A landscape with many peaks, sampled at points; each row gives a point and its height.
From any point a climber steps to the highest of the 4 points nearest to it. It stops when none of these is higher. Distance is the straight distance between rows; heights are no part of it.
Suvet height 444: [ -5  -8   4   0 -10   2  -5  -3]
vep height 691: [-12   5 -16   4 -25   1   8  -5]
Gunub height 559: [  8  33 -21   2   9   4  13   0]
vapa height 490: [  0  30 -26   2  -1   3  17  -5]
Taz height 759: [ -6 -11   6 -12   3  -3  18 -11]
Ras height 570: [ -3 -12  12 -11   1   2   2  -6]
tuvi height 320: [ -3   9 -17  11 -15   0  -2   3]
Lavut height 681: [ -4 -12  23 -18  10   2   2  -6]
lisiv height 669: [  9  19 -13   8  14  -2  10   5]
dum height 616: [ 14  31 -18   9  16   3   3   7]
Ler height 450: [-1  1 -5 -4 11 -5 21 -7]
Moze height 525: [-1 -3 -3  2  2 -3  2 -1]
tok height 562: [  8  24 -19  10   8   0   1   5]
Vepev height 711: [-5 -2 -7 -1 -8 -2 12 -7]
fuvoz height 482: [  7  36 -26  10  -4   7  -5   5]
dipuf height 419: [  8   8 -13  17   3  -4 -13   9]
saza height 399: [  5 -13  14   6   2   0 -32   9]
pamar height 663: [-13   0 -12  -2 -22   2  16  -8]
meni height 587: [-3 -7  3 -5  7 -3 14 -6]
zulor height 526: [  9  -2   0  13  12  -5 -18  10]
Kaz height 328: [  1   9 -17  19 -16   1 -18  13]
tik height 715: [  1 -13  26 -13  13   2  -6  -2]
Ravor height 718: [ -9  -1 -11   7 -33   5  -2   0]
Gir height 676: [ 14 -11  14   9  26  -5 -16  11]
dolop height 610: [-12  -6  -3  -3 -21   3   5  -8]
delob height 392: [ -1  14 -19   7  -8  -1   6  -1]
muni height 723: [ -4  -2  -6   1 -10  -3   1  -1]
kazo height 486: [ -4  -8   6 -13  10  -5  23 -11]
bepos height 418: [ -5 -12  15  -8 -14   4 -17   0]
piz height 683: [ -1 -14  22 -19  18   1  14  -8]
Fifor height 317: [ -4  -3  -7  13 -20   1 -18   8]
vomar height 722: [ -8 -13  12 -16  -3   1  10 -12]
Pifav height 513: [-14 -12  13 -14 -26   9  -8  -5]
Rusun height 335: [  3  -7   2  13  -9   0 -26   9]
Pib height 678: [10 -6  8  7 18 -5 -7  6]
leru height 754: [ 10 -12  19  -3  24  -4  -5   4]
besoz height 753: [22 11 -1 11 37 -4  6 16]
zedi height 451: [-11 -10  26 -18  -9   6 -14  -4]
Tifa height 437: [-10 -13  18 -16 -11   5  -2  -7]
Tavu height 495: [  6 -12  12   4   7  -1 -20   3]
loke height 50: [ -8  12 -17  -4  -6   0  30 -10]
Mufab height 549: [ 12  40 -26   2   5   9   6   1]
nak height 726: [13 10 -5  9 25 -5  4 10]
Bon height 804: [-14  -5  -9  -3 -33   4  11  -6]
Rubu height 423: [-13  -7  36 -29   2   4  -5  -5]
Bodo height 668: [  1 -13  26 -10   9   1 -16  -1]
gomo height 724: [ 5 -6  4  0 12 -5  5 -1]
pag height 768: [15 -7 10  2 34 -5 10  7]
Muna height 774: [  8 -10  14  -6  23  -4  10  -1]
koto height 716: [  1 -13   9   1   0  -1 -12  -1]
Tarod height 700: [ 2  5 -8  8  2 -5 -2  4]
nom height 170: [ -7   1  -8  -8   1  -2  33 -13]
kinev height 682: [ -8   5 -19  13 -35   4  -6   6]
ruged height 601: [-10 -10   2  -3 -26   5  -8  -1]
Kofez height 322: [  1   1  -8  13  -9  -1 -14   6]
Ruze height 736: [  1 -11  13 -11  15  -3  14  -6]
Med height 350: [  2   2 -10  16  -7  -2 -20  11]
renom height 491: [ -1 -13  14  -3  -5   3 -23   2]
lil height 576: [  3  11 -12   3   9  -3  13   0]

Where does a climber stop that starts at each point below?
Pifav -> Bon
Tifa -> Taz
kinev -> Bon
Gir -> Muna
nak -> Muna
Ras -> Taz
Rusun -> koto
Ler -> Taz
Lavut -> Muna
Fifor -> muni

Two climbers start at each pair of points below. Name the first point that both come to, or write -.
tik and zulor -> leru
Kaz and Kofez -> dipuf
lil and loke -> muni
